Points on a hilly landscape, in no order, each with its height.
From any point a climber steps to the highest of the 2 points nearest to it. It stops when none of these is higher. Distance is the straight distance between rows; heights are no part of it.
Q829:  47 -17  -5  51 -38 -16  36   7  20  39 -18 -32  53  19 -46  49 -39  20 -30 -15 -19  h=301
Q580:  28 -23  -7 -45  27  28 -14 -46  21 -48   6   7 -26   9  78  31  24  -2   3  34  53  h=113
Q152:   8  45   0 -87  20  44  38 -11  -5 -51  11   2  13 -39  22  23   3  35  54  36  31  h=55
Q965:  20  31   6 -73  32  -1  12   5 -31 -13   6 -51 -31 -21  -8  18  32 -27  35  18   6  h=405
Q21:  17 -30 -19  19 -35 -10  -1  30 -27  17 -33  13  17  13  12 -47   9 -19 -46   2   6  h=433
Q151:  19  49 -37 -59 -14  38   1   0 -13  -5 -52 -37  17 -50  45 -16  29 -11   7  62  21  h=79
Q936:  20 -28  -1   7 -41  19 -18 -15  46  17 -18  17  18  -3  53  15  -5  23  -6  17   5  h=334
Q34:  -3 -22  50  21   8   3   8  -4   3 -25  55  28  26 -41 -24   2 -33  39  26  -4   6  h=710
Q114:  29 -42  53   6 -11  -7  14 -23  28   7  37 -34  40 -54 -29  64 -25  25  18  19  -1  h=195
Q266: -34  44 -24  22  -4 -13   7  13 -24   4 -34  33   8  62  -9 -27  -3  -1 -15 -32 -31  h=729
Q526:  17  10 -19 -24 -34   8  11  -5 -23  13 -50 -16  36 -46  17 -29   3 -13 -22  45   9  h=470
Q544: -84  11  52   7  11 -17 -12 -47  28  -8  37  10   6 -28 -16  -4 -20  27  50  -6 -16  h=293
Q860:  12 -43  61  10  -9   2 -12 -49  65   2  49 -24  20 -51 -20  59 -24  24  47  17  11  h=205
Q508:  25  -7  14  -4  13  43   5  35  -9 -35  32  80 -13  35  54   4  -8  46  11 -26  10  h=177
Q629: -89  24 -15  -2  10  23 -19 -50  27 -22 -16  41 -22   2  78 -56 -16  13  16  14  12  h=516
Q626:  -8  18 -21 -26  18  15 -23  28 -13   5 -22  34 -61  57  63 -46  42 -31   2 -17   4  h=338
Q716:  25 -29   0  -1  18   2  -6  64 -19 -13  15  45 -52  69  29 -24  29  -6  -3 -39   8  h=259
Q250:  -5  20 -46  34 -26  -4 -62  -3  44  37 -46 -18   4  -2  26  22  36 -58 -42  15 -54  h=492
Q415:  -1 -60  26  66  -3 -36   0  14  -4  -6  45   2  33 -38 -73 -16 -31  27 -11  -9  16  h=344
Q542:   8 -16 -12  51  12 -50  -2  23 -10  14  17 -39 -34  46 -78 -22  -2 -41 -21 -36  -1  h=570
Q772:  20  12 -14  29 -15 -10 -40 -16  53  32  -5 -54 -22  17 -30  75  13 -50 -12 -31 -42  h=550
Q94:  39  32 -40  41 -29   7  -3  17  -8  47 -65 -15  21  50 -19   8   2 -23 -42   3 -37  h=429
Q9:  23  38 -26  20 -44  -1   2 -28   6  41 -60 -48  65 -28 -21  45  -9  -2 -31  36 -34  h=545
Q734:   4  37 -22 -16 -40  -1  12 -14 -27  14 -61 -23  63 -48  -2  -1   4  -2 -22  45 -16  h=495
Q988: -42 -35 -33  45 -14 -33 -68   3  32  23  -2  11 -47   0  -5 -86   8 -14 -22 -16  11  h=350
Q798: -35   8   6   7  27 -12   5  43 -25 -21  22  55 -29  76   5  -6  12  17   7 -56 -20  h=232
Q524: -12  62 -26   3 -43  -1 -11 -35  -5  21 -64 -23  71 -39   2  23  -1   5 -19  48 -42  h=518
Q125:  42 -23  27 -10   9 -13  37  18 -24  -9  20 -25  17 -19 -34  48 -12   6   4   4   1  h=361
Q551:  23 -30  31  -1  -3 -11  37  10 -24 -12  20 -12  32 -46 -40   1 -23   2  -6  16   9  h=345
Q8:  27 -53 -13  21 -46   3 -13 -17  35  36 -22 -39  23 -54  18 -28 -18 -25 -42  39  30  h=502
Q474:  21  61 -14  -3  15 -12  48  22 -31  11 -20 -24 -16  43 -58  14 -11 -14  19 -23 -34  h=483
Q821: -35 -15  22  23 -31   1   0 -38  33 -15  19  32  41 -50   4 -40 -39  41   5  18   7  h=248
Q202:  -4  27 -26  34  -5 -30  10  -2 -23  24 -15 -40  -8  18 -55 -33  -4 -51 -32 -16 -21  h=575
Q47: -31  47  -8 -68  -7  15  39  -4 -33 -20 -16  20  45 -50  -1  -8  -9  27  29  30  -1  h=549
Q156:  22 -29 -18  53  -6 -32 -10  46   2   4  13  18 -23  85 -26  13   8   8 -19 -55 -11  h=573
Q778:   0  38 -13 -15  16   4  39  43 -44 -24 -10  60  18  57  -5  21  -2  26   3 -32 -26  h=652
Q377:   9  31 -27 -24  11  -6   1  28 -46   5 -38   5 -15  38  10 -17  34 -32 -14 -10 -12  h=382
Q545:  -2  16 -21 -34  28  21 -18 -30  11 -14 -11  -6 -55   5  59 -31  20 -38   4  25  30  h=688
Q699: -72  -7   6  26  24 -28 -75 -14  39  22  29 -10 -63  17 -13 -16  21 -20  21 -37 -12  h=404
Q346: -26  43  -3  44 -20 -34  38 -15  -7  21 -12 -26  25   0 -79 -32 -45 -10  -8 -17 -33  h=395
Q343:  52 -33  -9  11 -11  -1  45  55 -46   1 -18  11  42   7  -8   8 -10   9 -47  -4   6  h=233
Q78:  14  59 -46 -62   3  50 -10   3  -9 -15 -52 -19  -8 -16  72 -15  41 -11  15  53  24  h=88
Q104:  18 -10  22  -4   4  25 -12  17  22 -21  33  61 -22  47  55  25   9  44  26 -26  -5  h=166
Q393:   8  19 -29  30 -20  -4 -59  -7  50  33 -31 -24  -9  20  13  56  26 -48 -24 -14 -46  h=517
Q458: -34   2  22 -35  79  22   0  -9  -6 -18  26  -2 -82  29  18 -28  23 -34  48  -8  30  h=632
Q332: -53  33 -20 -16 -12   3  20  19 -45  -6 -38  65  33  17  15 -51  -6   8 -13  -8 -15  h=717
Q450:  85 -42  12 -31  15  29  39  41 -10   9   8 -16  13 -11  29  47   3  26  -9   9  28  h=529
Q707: -56 -16  -6  29   1 -27 -62 -11  31  21  14  -5 -46   0  -3 -56   9 -23   2 -16   0  h=380
Q649: -62  61 -23 -16  11  -5   9   3 -41   9 -38  15  -6  34   4 -25  11 -16  -9 -18 -32  h=676
Q487:  46 -28   9  42 -24 -13  36  23   7  16   4  -4  54  20 -26  63 -31  38 -30 -22 -15  h=320
Q609: -96  53  23 -40  31  12 -11 -22  -9  -5  -1  19 -50  26  33  13  17  11  50 -24 -36  h=410
Q304:  -8  13 -19  50 -38 -34  26  -7 -20  16 -23 -19  39  -4 -64 -42 -33 -18 -41  -2 -15  h=424
Q514: -24  -2   2  53  -1 -37 -16   8  21  -5  34  27 -11  66 -39  24  -9  36   9 -56 -29  h=497
Q948:  18   1  -4  -4 -26  11  -6  21 -10   5 -32  40  26  43  40  25  15  24  -6  -6 -21  h=736
Q411:   6  -9 -39  51 -28 -24 -49  -1  44  41 -19 -51 -14  -5 -26  11  19 -72 -53 -12 -27  h=508
Q797:  34 -20   5   0 -16  53  16  -7  15 -20   4  59  31  -3  67  18 -20  61 -11  12  23  h=684
Q298: -10  10  35  -1  36 -34 -25 -18  22   3  43 -30 -44  42 -36  69  14 -23  46 -37 -26  h=442
Q407:  12 -13  23 -15  28  34  18 -35  11 -46  38  28   6 -25  21   2 -21  24  19  21  39  h=134
Q764:  23  -5 -15  11 -30   7  38  41 -43  -4 -38  42  65  14   0  -6 -12  25 -42   2  -8  h=249
Q588: -46  36 -14  -9   6   3  26  33 -46 -19 -15  79  21  48  11 -23  -5  24  -5 -35 -24  h=669
Q239:  34   8  22 -63  54  32  38  -1 -17 -43  35  -8 -17 -34  -6  22   1   9  51  26  36  h=467
Q142:  45   7 -34  23 -31   5  -1  19 -17  42 -68 -22  48  31  -3  23   6 -10 -52  16 -17  h=408
Q273:   4  17 -39  49 -41  -7 -37   2  15  40 -50 -10  22  20   5   4  10 -33 -49   4 -34  h=460
Q210:  41 -46   8   6  28  29   4   8   8 -31  36  24 -32  18  29 -15   1   5  -5   0  50  h=538
Q354: -35   2  11 -16  46  11 -29 -51  36 -19  27  -2 -58  11  37 -17   8 -22  34   8  31  h=691
Q96: -25  10   8 -49  56  18  16  19 -25 -20  16  23 -59  21  18 -35  13 -15  31 -11  15  h=604
Q594: -59   4  28  11 -15   7   8 -21  13 -22  24  61  33 -31   8 -39 -37  53  13  -5  -5  h=264
Q41:  14  24  -8  -1  15 -19 -21   9   1  15   6 -20 -48  67  -5  47  31 -35   9 -38 -30  h=484
Q340: -82  11  52   8  11  -2   8 -29  12 -24  44  45  30 -34 -13  -8 -36  58  40 -14 -16  h=280
Q931:  46  21 -21 -70  -3  42  24   2  -7 -18 -28 -40   6 -36  36  12  25   7  18  51  42  h=70
Q939:  -5  31  -8 -63   7  38  27 -31   1 -41 -10  28  16 -33  41  -4  -9  33  33  37  25  h=48
Q645:   5 -14 -22  49   4 -41  -3  36 -11   9   9   1 -31  72 -48 -20   3 -17 -24 -49  -9  h=620
Q656:  47  -3   7 -26  -8 -11  34   6 -29   4 -14 -47  30 -22 -25  52   3   2  -5  16  -2  h=376
Q761:  20   4   0  -3 -29  -5  43   6 -31  -7 -24  11  62 -13 -19  22 -19  27 -17   7 -16  h=265
Q395:  -7  28  -5  27  30 -35   4   8 -12  20  13 -42 -48  51 -64  -6   0 -53   2 -38 -21  h=530
Q414: -44 -19  35  29 -42 -18 -17 -62  54   1  22  -3  43 -74 -15 -13 -42  32  24  28   1  h=230
Q356:   8 -25  -7  57 -35 -36 -28 -19  46  28   9 -47   6   9 -67  43 -20 -15 -17 -30 -19  h=397
Q199:  -7  14  43 -29  49 -25 -13 -18  -3   0  40 -47 -45   6 -36  50  21 -36  54 -11 -13  h=425
Q19: -20  43   3  28   0 -29  -5 -23  16  21  10 -29 -15  35 -49  24  -8 -22  11 -31 -41  h=353
Q434:  -2 -66 -26  52 -30 -32 -75  13  48  27   2   5 -29  17 -19 -14   9   2 -23 -39   0  h=466
Q475:   3  43 -14 -14 -10   7  13  15 -26  -8 -37  43  34  49  13  31  11  32   3  -9 -33  h=692
Q138: -22 -18  39  11 -21  -3 -28 -68  68  -2  33 -10  14 -54   0  21 -29  18  42  25   5  h=216
Q792: -51  25   2 -17   7   1 -21  -2   0   5  -8  28 -30  24  44 -34  13  -5  15 -15 -14  h=454
Q847:   3   6  -8  -9  20  -1   5  57 -38 -15  -3  56 -29  79  29 -13  27  -1  -1 -42 -14  h=245
Q291:  32 -11 -15 -31 -20  27  36  -6 -19  -9 -32  -4  27 -54  16 -38 -12   2 -15  49  34  h=441
Q801:  18 -34  45   2  35 -25   0 -11  -3   4  39 -50 -24 -33 -52  -2   7 -46  36  11  24  h=400
Q447:  35 -36  31  25 -13 -10  19  16   4  -1  30   4  37   2 -12  68 -22  42  -9 -19  -9  h=337
Q560: -95  72  -9 -27  12   2  -2 -22 -27   5 -35  11  -9   2  18 -12   7  -4  12  -6 -41  h=636
Q923:   2  43 -17 -36  -1  -6  25   7 -42  -8 -30  -9  21   5 -12  12  12  -3   4   4 -18  h=527
Q240:  25 -39  15 -26  24  35 -11 -55  27 -57  36  25   6 -10  75  52   6  26  -1  32  51  h=120
Q109: -25  39 -12 -54   8  41  20  -5  -9 -26 -22  61   5   0  55 -23   2  32  24  16   9  h=39
Q539:  -6 -41  27  29   7  -7  -3   1  11 -13  42  13   2 -25 -24 -33 -16  14  10   0  21  h=769
Q928:  33   9 -23 -57  19  42   5 -32   5 -42 -14  -2 -13  -6  71  18  21   7  10  44  50  h=106
Q944: -20   4 -22  37  -8 -32  -9  25 -17   3  -7  18 -11  62 -19 -34   6 -13 -23 -41 -16  h=670
Q678:   3  67 -33 -59  31  -2  20  28 -57  -9 -28 -36 -19  23 -12  10  41 -32   8  -5  -8  h=532
Q92:  -5 -51  11  33  18 -13 -11  23   2 -10  38  13 -25  -1 -26 -62  -1  -2  -1 -13  31  h=705
Q899: -30 -13 -18  56  -9 -43 -53  -2  40  11  18  13 -30  57 -43   8   2  13  -2 -60 -25  h=462
Q309: -39  14  -4 -12  -3  22   3 -50  25 -33  -7  47   7 -15  60 -36 -21  25   9  26  22  h=564
Q995:   0 -43   1  27  26 -11 -14  60 -12 -16  35  45 -47  47  -3 -51  15   8  -6 -43  17  h=277
Q459: -46  25  20 -14 -14 -18  -9 -55  12   4  -2 -24  18 -73  -5 -22 -22 -10  18  32 -13  h=537
Q500:  26  27 -11  22 -34   2  -4 -11  15  30 -40  -7  35  42  -6  66  -5  12  -9  -5 -38  h=655
Q432:  14 -70   3  40   8  -8 -23  -7  28   1  31 -17 -27 -19 -31 -56  -1 -18  -6  10  51  h=639
Q922:  61 -18  32 -51  46  17  38  24 -24 -28  31 -30 -18 -29 -18  37   6   1  39  20  27  h=482
Q643:  57 -63   2  21   2  38   3  25  24  -6  27  31  -8  21  52   7  -6  33 -24  -9  41  h=582
Q254:  36  48 -22  31 -31   3   5  -9  20  54 -44 -39  23  21 -35  51  -5 -14 -10  -2 -52  h=614
Q351:  -4   1  18  12 -39 -24  -5 -33  16  10   1 -11  36 -14 -15  41 -13  11   4   1 -23  h=602
Q593:  12 -23  -6  15  13  42   4  15  -1 -44  31  80 -11  27  50 -38 -14  36 -13 -15  37  h=190
Q863:  18 -50 -17  33 -25  18   1  25   5 -11   3  47   2   6  26 -65 -10  19 -35   1  36  h=387
Q455:   9  15  -8  21 -48 -20   3 -30   8  28 -31 -30  51 -21 -23  32 -15  -6 -25  15 -27  h=571
Q220: -114   32   28   10   28  -16  -38  -42   15   13   24  -19  -49    5  -15    9    7  -14   35  -27  -35  h=313
Q575:  45  10   0 -54   7   1  26  21 -37  -5 -13 -47  -3 -11 -11  34  27 -14  12  16   6  h=391
Q437: -13  40  -7   0  35 -24  -2   8 -20  10   6 -25 -53  65 -27  12  20 -44   7 -42 -29  h=503
Q360:   1 -25   3  46   8 -32 -27  34  18  -7  43  31 -33  78 -25  37   8  30   7 -65 -19  h=528
Q771: -78  44   2 -32  31  25 -23 -17   3  -3  -9  27 -69  32  70 -18  21  -2  38 -13 -16  h=426
Q179: -11   1   5 -35  32   4  21  36 -40 -16   6  31 -31  21   6 -38  11 -15   8 -17   7  h=576
Q293: -34  -1  37 -10  39 -15  -8   6  -4 -13  41  17 -38  33  -2   6  11   0  40 -31 -11  h=381
Q547: -12  47 -28 -30  32  -8 -16   4 -17  22 -20 -51 -55 -25  11 -28  57 -78 -18  20 -24  h=601
Q924:  -3  16   5  20  11 -27 -25   0  22   6  26  -8 -39  74 -22  51  13 -12  24 -52 -33  h=463
Q223:  39 -14  -4  27 -35 -14  50   4 -17  22 -33 -23  72 -12 -35  30 -30  20 -38   8 -10  h=281
Q670:  18  24 -10 -22 -37  21 -17 -11   6  20 -61   3  59 -12  49  45  11  34   0  42 -24  h=368
Q479:  31  11 -12 -25  10  -6  41  42 -53 -15 -16   4  11  22 -16  18   8  -3  -9  -8  -6  h=501
Q490:   0 -46  -2  30  -4 -18 -35 -18  28  19  15 -41 -30 -40 -26 -65  -2 -53 -12  22  37  h=586
Q770:  19 -44 -13  25 -34 -22   9  27 -29  12 -18  -8  15 -15 -23 -64  -4 -31 -53  10  20  h=464
Q366: -30 -10  16  18  24   8  -6  43 -15 -31  43  77 -19  40  15 -31  -6  40  10 -51  -2  h=218
Q229:  47  -3  -6 -74  58  35  40   7 -27 -46  18 -26 -27 -27  -4  -2  13 -18  31  41  62  h=450
Q871:   5  13 -21  29 -21 -26   3   8 -19  15 -22 -10   4  33 -27 -12  -2 -26 -29 -17 -18  h=617
Q650:  23 -52  43  28 -26  12   5 -21  43   3  43  -1  50 -55  -6  37 -42  55   3  13  13  h=183
Q827:  10 -27 -12  19 -41   4 -44  -3  41  26 -20   1  -6  -1  40  -5   8 -15 -15   6   1  h=312
Q705:  -2 -20  40   1  50 -20   6  32 -19 -20  52  11 -32  23 -27   7   6  -6  31 -30   4  h=367
Q135: -36  85 -28 -58   2  12   3  -7 -27   1 -41 -42  16 -61  16 -15  30 -26   9  46 -15  h=611
Q288:  -8  34 -37  34  -4 -22 -34 -15  37  33 -17 -52 -23 -12 -21  14  32 -81 -38   2 -50  h=536
Q956:  28  41 -18  27 -17 -10  -8 -20  26  39 -15 -53 -10  16 -41  54   2 -39 -10 -13 -44  h=580
Q841:   6 -37 -25  28 -24   6 -25  11  18   3 -13  35 -19  19  43 -68   6  -2 -29   3  30  h=357
Q710:   5 -71  -8  45 -29 -20 -42  11  38  15  18  11 -14  -3 -15 -32  -2  18 -20 -13  18  h=509
Q317: -75  51   9 -62  33  15  30   2 -38 -21   0  39 -14  14  12   8   3  24  41 -16 -22  h=24
Q862:  47 -57   7  36  -9  -9  37  63 -43  -4  13   9  34 -12 -24 -14 -28  13 -53  -8  20  h=217
Q842: -71  27  -5  -3  -4  10 -21 -22  13   4 -20  36 -19   1  59 -53  -4   4  13   4  -9  h=481
Q719:  -6  31 -21  -9  15 -18 -32 -17  19  29  -8 -62 -44 -40  -3  10  50 -86 -20  24 -38  h=569
Q335:  44 -89   2  43  -6  -7 -21  43  22  15  28   0 -19  11 -10 -19   2   9 -31 -18  33  h=461
Q452:  -5   0  35  14 -41 -19  11 -38  24  -2  16  -1  62 -23 -21  66 -30  45  13   3 -32  h=631
Q197:  27 -13  10 -17  11  -4  21  34 -30 -17  14  19 -10  18   2  10   9   2   5 -12  -4  h=480
Q806:  16  -3  28 -24 -21  22  44 -17  -9 -22  13  19  60 -71  -3  18 -37  50  11  33   5  h=386
Q448: -36   2  -7 -11  28  13 -24 -32  22 -13   4   6 -53  11  48 -53   5 -28   9  12  30  h=738
Q744:  33  -7   1 -19 -37  30  -7 -17  29  21 -36   6  34 -14  59  40   1  35   6  32   1  h=352
Q880:  -8  46   2   9  33 -28  56  20 -36   3  -1 -27 -20  35 -82  -8 -27 -22  16 -28 -24  h=458
Q726: -51  17   4 -22  -6  14  19 -28  -3 -18  -9  40  20 -41  20 -61 -28  14   8  21  11  h=613
Q44:  28  44 -44   5  -6   5   4  29 -44  18 -65   0  13  58  -6  -7  20 -23 -30   3 -23  h=403
Q208: -60  35 -16 -27 -16   7  17  -6 -29  -3 -40  40  32 -29  21 -60 -14   4  -3  17  -8  h=663
Q648: -98  23  49 -10  29 -11 -16 -46  15   3  28 -11 -24 -18 -11   2  -7   2  54  -6 -19  h=303
Q784:  44 -86  27  36   4 -13 -24  29  39  19  48 -22 -11   0 -30  42  -2  10   0 -20  22  h=399
Q286:  15  45 -10 -84  -5  31  29  -2 -17 -26 -17 -35  21 -54  13  14  17  10  38  47  24  h=62
Q4: -100   65    5   20   23  -18  -40  -48   35   22   11  -32  -45    7  -10   34   12  -31   17  -23  -63  h=324
Q617:  -2   3 -20  -9 -20   1  -5  15 -25   9 -39  20   0   3  30 -56  14 -26 -24  12   0  h=406
Q755: -87  27  38 -19  43   3   3  -2 -17 -15  27  35 -40  40   2   9   3  20  47 -41 -29  h=396
Q477: -49  33  -3 -58  31  37  33  25 -32 -25   5  71 -10  14  31 -25  -1  25  31 -12  -1  h=30
Q248:  54 -26  -1 -22  -5  58  35  -7   8 -20  -7  30  45 -27  58  24 -19  54 -20  29  39  h=637
Q445:  28  23 -25 -13 -32  18  -3  10 -25  21 -71  -3  63   9  19  28  12  17 -28  34 -20  h=384
Q950:  27 -47  32  24  19  33  -5 -32  37 -35  57  22   3 -14  21  26 -22  33  10   9  46  h=144
Q107:  12  47 -36 -54  10  39 -16 -39  19 -24 -33 -17 -15 -18  80  13  27  -3  25  54  27  h=97
Q402: -37  -8  34  -8  70  13 -22 -36  30 -18  46  -1 -71  25  17 -10  18 -19  57  -9  36  h=660
Q724:  29   2 -28  34 -30 -11 -24  -9  29  46 -34 -57  13  -5 -23  44  10 -51 -45   1 -27  h=543
Q703:  29 -65  26  22 -15  -2  20 -11  11   7  19 -33  30 -65 -33 -30 -30  -6 -16  36  38  h=440
Q714:  43 -12  29 -19 -13  33  44  13 -21 -16  19  24  59 -54   8  48 -38  64   3  13   7  h=369
Q822:  -6 -13  42  18 -22  -8  10 -11   9 -19  39  30  43 -30 -12  27 -31  54  14  -6 -16  h=672
Q337: -31  68 -13 -57  24  -2   0 -12 -29   5 -19 -48 -22 -33   2   0  36 -35  13  19 -17  h=579
Q794:  38 -37  -4  10  -5  50  -3 -12  34 -27  14  55   8  24  82  24  -7  50 -18   2  40  h=635
Q768:  37 -76  30  58   0 -23  -2  33  10   8  50 -13  22 -22 -47  24 -25  31 -18 -14  21  h=370
Q693:  45 -22  46  10  -6  11  33  20 -17 -11  38  17  54 -36  -6  70 -43  61  -1  -6  -4  h=354
Q788: -23 -15 -15  14 -20 -33   8  12 -41  11 -20 -15  13 -27 -36 -87  -9 -46 -45   9  11  h=500
Q584: -58  50  -4  24  12 -28 -33 -37  23  22  10 -34 -30  13 -28  20   9 -39   4 -22 -49  h=336
Q222:  23 -12   1 -25 -26  32  52  -3 -19 -18  -9  22  60 -71   5 -19 -37  34 -14  38  23  h=409
Q637:  84 -36  13 -43  31  21  45  53 -35 -11  10 -22 -11 -12   4  33   8   4  -1  10  30  h=504
Q538:  18  28  15 -72  51  17   1 -26  -2 -14  17 -61 -53 -29   4  15  32 -31  53  32  28  h=419
Q373:  30   5 -10  13 -32   7 -10  13   4  27 -43  17  42  56  25  57   8  25 -18  -5 -28  h=693
Q987: -12  56 -23 -52 -16   9  20   5 -43  -9 -46   6  47 -20   4   2  12  13   7  24 -10  h=551
Q969:  24  14 -33 -41   3  27   2  26 -31  -1 -45  19 -22  16  49 -48  31 -23  -6  20  20  h=379
Q416: -51  93 -32 -57  -6  12  16  -8 -40  -7 -50 -13  48 -36   2  -1  13   6  13  31 -18  h=577
Q61:  10 -56 -16  34 -36 -13 -36 -18  36  31  -6 -41  -3 -52  -9 -56 -12 -41 -38  27  32  h=542
Q264: -14 -36 -26  72 -49 -36 -19  15   7  10  -8  30  34  21 -31 -33 -14  34 -45 -27  -8  h=505
Q257:  -3   2  25   0 -34 -24 -18 -51  33  17   6 -44  29 -47 -22  56 -14  -9  11  15 -27  h=574
Q779:  73 -24  10 -49   7  36  29   7  12   4   0 -33   8 -22  34  55  12  28  12  25  30  h=557
Q869:  46 -44  21   5  15  15  16  45 -14 -17  35  24 -17   9   7  -2  -5  11  -3  -9  22  h=506
Q737:  47 -89  33  40  13   5   8 -10  35  10  45 -42  12 -57 -38   1 -22  -7  -3  23  60  h=411
Q284:  29  71 -28 -31  30  -7  37  28 -45   3 -25 -43 -28  47 -40  24  19 -26  15 -15 -24  h=507
Q775: -56 -17  12  32  -2 -39 -61 -19  42  10  35   9 -29  20 -22   3   6  15  22 -39 -18  h=430
Q178: -15   3 -36  70 -46 -34  -3   4  -9  20 -32   6  33  24 -41 -52 -19  -5 -49 -17 -15  h=459
Q37:   6 -25  35 -15  73  -3  13  37 -28 -21  46   2 -58  17 -22 -18  17 -32  38 -17  25  h=355
Q283:  60 -37  14 -23 -14  33  36  -6  17  10  -5 -11  42 -44  33  32 -17  39 -11  30  27  h=595
Q782: -12  -8 -28  25 -29  -5 -52  11  21  24 -27  23 -21  23  49 -44  20 -21 -19  -4  -5  h=328
Q725:  36   4 -30 -32   8  26 -21  21  -7   6 -32  13 -55  43  65 -26  42 -31  -3   6  17  h=356
Q63:  -9 -19   2  22  11  26   1  42 -17 -31  37  87  -6  19  21 -54 -21  41  -8 -32  20  h=204
Q363:  43 -74  -9  32 -21   9   6  48  -3   9   5  16   4   6  13 -40  -3   7 -49  -8  34  h=422
Q327: -14  22   9  43 -24 -31 -19 -39  45  22  17 -35   6  15 -60  52 -23  -5  14 -29 -41  h=372
Q253: -32  83 -23 -81  28  13  15  19 -48 -13 -24 -31 -13  -4   6   8  42 -17  29   7  -8  h=554
Q876: -28 -40 -20  39  -2 -33 -47  30   6  10  13  27 -44  39 -10 -68  20  -5 -22 -38   8  h=318
Q470: -64  51  14 -46  -3  -2  24 -32 -20 -10 -14  15  37 -41  -5  -3 -20  23  31  14 -24  h=578
Q390:  -3 -58  -8  57 -47 -16 -25  13  27  10   9  37  20 -11  -1 -37 -15  46 -31 -11   9  h=562
Q763: -11   0  21  -6 -37 -12 -14 -56  31  15  -2 -38  28 -76  -5   3 -26  -9  10  44  -8  h=565
Q941:  46 -75  17  24  -6 -13  -4  28  11  17  28 -25 -12  -5 -21   3   0 -15 -17  -3  25  h=428
Q456:  28  10  -5 -71  62  28  14 -25 -12 -39   9 -44 -48 -21  12  -7  28 -33  31  43  61  h=434
Q75: -43 -27  -4  30  15 -27 -35  34   1  -1  24  46 -44  56  -3 -49  19  17  -5 -52  -3  h=297
Q749:  46 -68  44  14  18 -16  10   0  12  13  39 -60  -1 -46 -53  20  -4 -32  17  20  31  h=385
Q748:  38 -25  33  -2  20  36   1  -6  25 -30  48  34 -16  12  39  36  -8  38  25  -6  22  h=154
Q808:  28 -67   4  24 -33   6   5 -30  37  16   3 -32  28 -58  -3 -30 -31  -6 -36  42  48  h=471
Q117: -12  16 -29  24  -3 -36  18   9 -47  18 -29 -37   0  -2 -51 -67  -2 -66 -53  -1  -5  h=539
Q303:  17 -49  32  33  -5 -14  32  24 -29 -14  35  -1  42 -58 -55 -19 -39   8 -19   8  21  h=329
Q959: -100   74    6  -38    1   -3    6  -45  -19    5  -25   -8   15  -42    7   -2  -10    8   25   14  -40  h=605
Q52:  -9  35 -22 -38  25  11 -17  -1 -16  12 -22 -21 -54 -12  39 -43  38 -52  -2  13  -2  h=638
Q591:  29 -13  27 -37  38  45  19 -53  11 -60  39  14  11 -33  39  46 -12  35  24  35  50  h=127
Q786:   6 -57 -25  62 -26 -41 -58   5  42  28   6 -31 -14  14 -62  13  -1 -13 -34 -42  -6  h=427
Q728:  17  -1  41 -30  34 -25   0 -21  -7   3  30 -60 -22 -27 -47  43  14 -40  46  11  -2  h=416

Where does a climber stop that starts at each point below?
Q860: Q390
Q551: Q797
Q273: Q948
Q293: Q332
Q239: Q797
Q703: Q539
Q343: Q539
Q714: Q539
Q4: Q390

Call two points neighbours if one is among the 2 nearest of the other. Go from one point of each pair to the other, from neighbour to neighbour, staying as high as possible. Name the lowest point that can't be avoided.
Q266 and Q948: Q197
Q948 and Q332: Q778
Q390 and Q266: Q346
Q335 and Q135: Q303
Q448 and Q332: Q411
Q135 and Q266: Q47

Write out the way that a climber takes from each point below.
Q114: Q860 Q138 Q414 Q821 Q594 Q340 Q544 Q648 Q220 Q4 Q584 Q19 Q327 Q356 Q786 Q434 Q710 Q390
Q303: Q551 Q125 Q656 Q575 Q965 Q538 Q456 Q229 Q239 Q922 Q637 Q450 Q779 Q283 Q248 Q797
Q749: Q737 Q703 Q808 Q8 Q61 Q490 Q432 Q92 Q539
